Each row is a point on a landscape with many peaks, with its height.
From any point a climber steps to the highest of the 2 points nearest to it. It stops when none of these is higher. Distance is the straight distance between rows; heights are no part of it.
Q323: | 130 | 113 |  96 |  79 | 118 |  94 | 150 | 142 | 121 | 121 | 101 | 107 |  99 | 154 | 116 | 138 | 166 | 128 | 138 | 149 |  height 6
Q465: | 129 | 143 | 127 | 163 | 143 | 158 |  91 | 129 | 132 | 160 | 113 | 167 | 145 | 135 | 119 | 132 |  97 | 127 | 198 | 129 |  height 157
Q535: | 152 | 120 | 130 | 130 | 118 | 143 | 133 | 139 | 114 | 125 | 125 | 124 |  89 | 109 | 178 | 103 | 128 | 122 | 109 | 117 |  height 253
Q917: | 115 | 151 | 132 | 158 | 122 | 162 | 124 | 125 | 154 | 125 | 156 | 143 | 119 | 109 | 122 | 158 |  84 | 139 | 153 | 113 |  height 484
Q373: | 103 | 120 |  99 | 123 |  95 |  98 | 122 | 124 | 138 | 151 | 131 | 124 | 120 | 160 |  66 | 171 | 131 | 164 | 156 | 135 |  height 608
Q867: | 144 | 127 | 144 | 137 | 100 | 162 | 160 | 129 | 114 | 122 | 115 | 140 | 132 |  99 | 173 | 141 | 134 | 137 | 132 | 115 |  height 439
Q190: | 107 | 100 |  95 | 138 | 123 | 114 |  95 | 128 | 142 | 164 | 126 | 136 | 120 | 152 |  75 | 138 | 135 | 179 | 138 | 141 |  height 514
Q801: | 111 | 138 | 163 | 131 | 158 | 113 | 153 | 141 | 107 | 123 | 145 | 138 | 161 | 136 |  83 |  92 | 138 | 151 | 124 | 122 |  height 481
Q118: | 133 | 111 |  99 | 128 | 120 | 123 | 125 | 136 | 137 | 120 | 124 | 108 | 103 | 115 | 146 | 126 |  95 | 121 | 104 | 142 |  height 269
Q668: | 111 | 104 |  89 |  95 | 132 |  91 | 107 | 139 | 139 | 116 | 125 | 109 | 115 | 143 | 111 | 126 | 150 | 124 | 146 | 154 |  height 25
Q685: | 132 | 151 | 158 | 127 | 183 | 132 |  99 | 121 | 111 | 146 | 137 | 134 | 139 | 145 | 114 | 121 | 170 | 131 |  90 | 101 |  height 335
Q814: |  97 | 116 | 108 | 140 | 117 | 124 | 105 | 127 | 164 | 153 | 142 | 133 | 137 | 131 |  79 | 112 | 125 | 161 | 148 | 118 |  height 442
Q125: | 105 | 108 | 104 | 140 |  99 | 117 | 115 | 131 | 150 | 132 | 125 | 123 | 161 | 128 |  95 | 137 | 112 | 141 | 159 | 132 |  height 382
Q253: | 118 | 157 | 156 | 124 |  72 | 142 | 164 | 135 | 105 |  88 | 123 | 153 | 135 | 137 | 131 | 116 | 151 | 139 | 166 |  98 |  height 329
Q97: | 129 | 130 | 153 | 123 | 164 | 109 | 174 | 137 |  93 | 106 | 149 | 122 | 161 | 127 | 109 | 113 | 137 | 133 | 104 | 138 |  height 429
Q856: | 156 | 146 | 155 | 119 | 130 | 148 | 160 | 121 | 118 | 114 | 137 | 147 | 100 | 121 | 152 |  99 | 146 |  96 |  87 | 111 |  height 146
Q526: | 119 | 155 | 120 | 148 | 149 | 145 |  94 | 132 | 134 | 124 | 128 | 132 | 120 | 127 | 124 | 134 | 135 | 122 | 131 | 114 |  height 258
Q481: | 125 | 134 | 112 | 157 | 152 | 113 |  82 | 109 | 136 | 134 | 152 | 137 | 115 | 142 |  79 | 164 | 122 | 132 | 120 | 125 |  height 268
Q305: | 125 | 135 | 148 | 132 | 185 | 110 | 118 | 128 | 135 | 124 | 166 | 147 | 131 | 150 |  72 |  95 | 106 | 121 | 132 | 139 |  height 299
Q100: | 130 | 170 | 111 | 140 | 138 | 170 | 104 | 120 | 129 | 131 | 128 | 143 | 119 | 128 | 144 | 129 | 116 | 118 | 170 | 111 |  height 210
Q73: | 125 | 122 | 115 | 127 | 127 | 106 | 147 | 143 | 122 | 101 | 143 | 105 | 108 | 127 | 118 | 106 | 104 | 113 |  92 | 146 |  height 313
Q604: | 110 | 107 |  96 | 126 | 133 | 103 | 105 | 148 | 138 | 102 | 126 | 132 | 131 | 124 |  91 | 107 | 141 | 127 | 158 | 134 |  height 44
Q162: | 121 | 156 | 133 | 141 |  80 | 156 | 167 | 139 | 103 | 103 | 117 | 139 | 151 | 112 | 137 | 123 | 125 | 138 | 178 | 116 |  height 414
Q370: | 147 | 115 | 144 | 124 | 123 | 131 | 103 | 139 | 128 | 155 |  89 | 129 | 121 | 119 | 193 | 156 | 118 | 117 | 120 | 113 |  height 436
Q929: | 117 | 151 | 130 | 131 | 174 | 120 |  97 | 130 | 126 | 132 | 154 | 130 | 122 | 134 | 101 | 145 | 135 | 124 | 100 | 119 |  height 298
Q757: | 130 | 133 | 126 | 162 | 151 | 143 |  80 | 117 | 145 | 160 | 120 | 140 | 148 | 127 | 138 | 155 |  93 | 117 | 162 | 143 |  height 140
Q992: | 149 |  96 | 115 | 137 | 105 | 115 | 149 | 135 | 103 | 112 | 106 | 126 | 136 | 111 | 141 | 156 | 158 | 138 | 113 | 135 |  height 272
Q959: | 123 | 131 | 112 |  85 | 143 |  98 | 154 | 122 | 121 | 128 | 138 |  97 | 105 | 155 | 108 | 139 | 129 | 121 |  84 | 158 |  height 339
Q158: | 151 | 118 | 120 | 139 | 133 | 140 | 132 | 133 | 107 | 113 | 122 | 143 | 137 | 100 | 146 | 157 | 178 | 117 | 100 | 110 |  height 320
Q79: | 119 | 114 | 126 | 143 | 105 | 128 | 127 | 129 | 147 | 142 | 117 | 130 | 163 | 121 | 128 | 144 |  78 | 119 | 165 | 155 |  height 324
Q606: | 135 | 107 |  98 | 134 | 127 | 108 | 111 | 128 | 132 | 136 | 107 | 118 | 118 | 138 | 150 | 161 |  95 | 112 | 128 | 153 |  height 212
Q540: | 125 | 150 | 135 | 125 | 192 | 123 | 116 | 125 | 125 | 111 | 164 | 117 | 131 | 141 | 113 |  98 | 113 | 105 | 124 | 146 |  height 256
Q503: | 106 | 115 | 142 | 134 |  83 | 117 | 137 | 128 | 133 | 116 | 106 | 105 | 147 | 132 | 142 | 118 | 117 | 139 | 118 | 118 |  height 266
Q718: | 155 | 140 | 139 | 125 | 122 | 163 | 110 | 123 | 111 | 163 |  94 | 133 | 128 | 110 | 188 | 143 | 131 |  99 | 144 | 101 |  height 539
Q770: | 127 | 108 | 118 | 110 | 115 | 135 | 131 | 129 | 150 | 126 | 114 | 131 | 134 |  99 | 138 | 124 | 169 | 142 | 136 | 118 |  height 84
Q277: | 169 | 111 | 146 | 139 |  98 | 138 | 163 | 132 | 104 | 124 | 139 | 150 |  79 | 118 | 163 |  88 | 144 | 112 |  93 | 103 |  height 181
Q49: | 117 | 117 | 142 | 130 |  82 | 119 | 155 | 144 | 143 | 150 |  96 | 112 | 147 | 127 | 151 | 139 |  77 | 132 | 114 | 134 |  height 238
Q952: | 106 | 135 | 139 | 134 | 148 | 118 |  92 | 127 | 154 | 113 | 164 | 149 | 111 | 138 |  80 | 112 | 115 | 126 | 139 | 127 |  height 340
Q23: | 124 | 128 | 119 | 134 | 138 | 148 |  95 | 122 | 146 | 168 | 112 | 120 | 144 | 121 | 148 | 163 | 120 | 127 | 137 | 125 |  height 122
Q692: | 136 |  99 | 156 | 111 | 130 | 102 | 183 | 125 |  84 | 109 | 145 | 106 | 156 | 128 | 126 |  79 | 139 | 114 | 103 | 138 |  height 359
Q546: | 102 | 119 |  95 | 114 | 106 | 104 | 131 | 114 | 142 | 132 | 143 | 100 | 123 | 146 |  90 | 153 | 115 | 137 | 122 | 142 |  height 499
Q439: | 116 | 112 |  99 |  99 | 108 |  94 | 151 | 128 | 121 | 114 | 138 |  94 | 127 | 146 |  99 | 120 | 130 | 123 | 102 | 141 |  height 403
Q231: | 162 | 124 | 138 | 141 | 122 | 164 | 127 | 108 |  98 | 139 | 116 | 141 | 123 | 100 | 180 | 149 | 169 |  95 | 117 |  98 |  height 402
Q551: | 109 | 115 | 115 | 119 | 122 | 129 | 118 | 148 | 147 | 114 | 119 | 143 | 147 | 108 | 107 |  95 | 162 | 146 | 150 | 109 |  height 64
Q236: | 147 |  92 | 127 | 117 |  95 | 109 | 136 | 145 | 123 | 126 | 111 | 120 | 107 | 112 | 171 |  94 | 129 | 141 | 113 | 129 |  height 283
Q960: | 104 | 155 | 146 | 145 | 120 | 152 | 130 | 138 | 135 | 112 | 152 | 121 | 126 | 118 | 117 | 147 | 119 | 161 | 125 | 119 |  height 589
Q293: | 140 | 145 | 132 | 106 | 192 | 143 | 134 | 115 | 119 | 130 | 159 | 111 | 131 | 120 | 126 | 107 | 137 | 112 |  96 | 129 |  height 213
Q128: | 156 | 125 | 163 |  99 | 168 | 129 | 162 | 107 | 116 | 124 | 142 | 128 | 127 | 127 | 143 | 103 | 144 |  92 |  80 | 124 |  height 180
Q480: | 126 | 132 | 170 |  97 | 189 | 107 | 124 | 124 | 133 | 153 | 137 | 139 | 146 | 149 | 115 | 119 | 166 | 156 | 111 | 123 |  height 370
Q935: | 140 | 121 | 147 | 128 | 130 | 131 | 157 | 122 |  92 |  95 | 133 | 121 | 137 | 132 | 145 |  77 | 160 | 113 | 120 | 139 |  height 312
Q39: | 148 | 100 | 126 | 117 | 110 |  99 | 112 | 149 | 130 | 145 |  93 | 122 | 103 | 126 | 181 | 130 | 109 | 134 | 115 | 130 |  height 360
Q754: | 131 | 167 | 142 | 136 | 143 | 146 | 131 | 119 | 116 |  97 | 126 | 123 | 134 | 142 | 138 |  91 | 157 | 129 | 133 | 125 |  height 438
Q932: | 116 | 130 | 129 | 147 | 121 | 131 | 111 | 111 | 166 | 112 | 162 | 135 | 113 | 122 | 107 | 139 |  88 | 120 | 143 | 129 |  height 409
Q710: | 101 | 132 | 151 | 109 | 109 | 130 | 122 | 129 | 151 | 110 | 128 | 112 | 120 | 136 | 150 | 113 | 129 | 149 | 122 | 124 |  height 333
Q819: | 151 | 156 | 129 | 137 |  95 | 170 | 163 | 117 | 103 | 109 | 112 | 160 | 129 | 120 | 163 | 135 | 147 | 126 | 158 | 111 |  height 576
Q237: | 152 | 107 | 103 | 138 | 133 | 108 | 115 | 107 | 130 | 154 | 120 | 125 | 122 | 144 | 123 | 194 |  82 | 103 | 143 | 170 |  height 211
Q832: | 144 | 114 | 100 | 156 | 142 | 118 |  91 | 108 | 122 | 144 | 140 | 129 | 121 | 140 | 100 | 200 | 102 | 121 | 144 | 146 |  height 237
Q285: | 140 | 128 | 115 | 101 | 120 | 113 | 136 | 117 | 117 | 141 | 123 |  96 |  95 | 145 | 135 | 147 | 136 | 129 |  70 | 140 |  height 295
Q658: | 125 | 114 | 139 | 139 |  90 | 126 | 151 | 142 | 148 | 156 | 107 | 131 | 151 | 121 | 140 | 125 |  50 | 103 | 140 | 156 |  height 277
Q701: | 129 | 118 | 111 | 110 | 130 | 129 | 122 | 127 | 162 | 147 | 108 | 121 | 127 | 111 | 141 | 152 | 135 | 133 | 124 | 131 |  height 104
Q760: | 106 | 165 | 151 | 142 | 130 | 135 | 140 | 133 | 124 | 108 | 123 | 145 | 144 | 143 |  99 |  90 | 159 | 140 | 136 | 117 |  height 586
Q936: | 112 | 133 | 168 | 100 | 144 | 113 | 135 | 130 | 140 | 119 | 133 | 130 | 139 | 132 | 124 | 105 | 160 | 146 | 109 | 124 |  height 412
Q347: | 143 | 143 | 133 | 129 | 127 | 168 | 140 | 118 | 117 | 119 | 137 | 116 | 113 | 102 | 165 | 127 | 142 | 128 | 117 | 116 |  height 341
Q640: | 130 | 162 | 114 | 140 | 124 | 169 | 126 | 127 | 145 | 151 | 109 | 147 | 150 | 122 | 146 | 125 | 111 | 132 | 189 | 128 |  height 178

Call two points neighbours if one is among the 2 nearest of the other. Go from one point of each pair to the other, from neighbour to neighbour, staying as high as possible. Name the lowest point that can't be avoided.
Q718 and Q819 -> Q535
Q960 and Q718 -> Q856
Q373 and Q929 -> Q49

Where does a climber stop that starts at each point below?
Q128 -> Q960
Q668 -> Q929
Q757 -> Q929
Q856 -> Q819
Q49 -> Q373
Q606 -> Q373
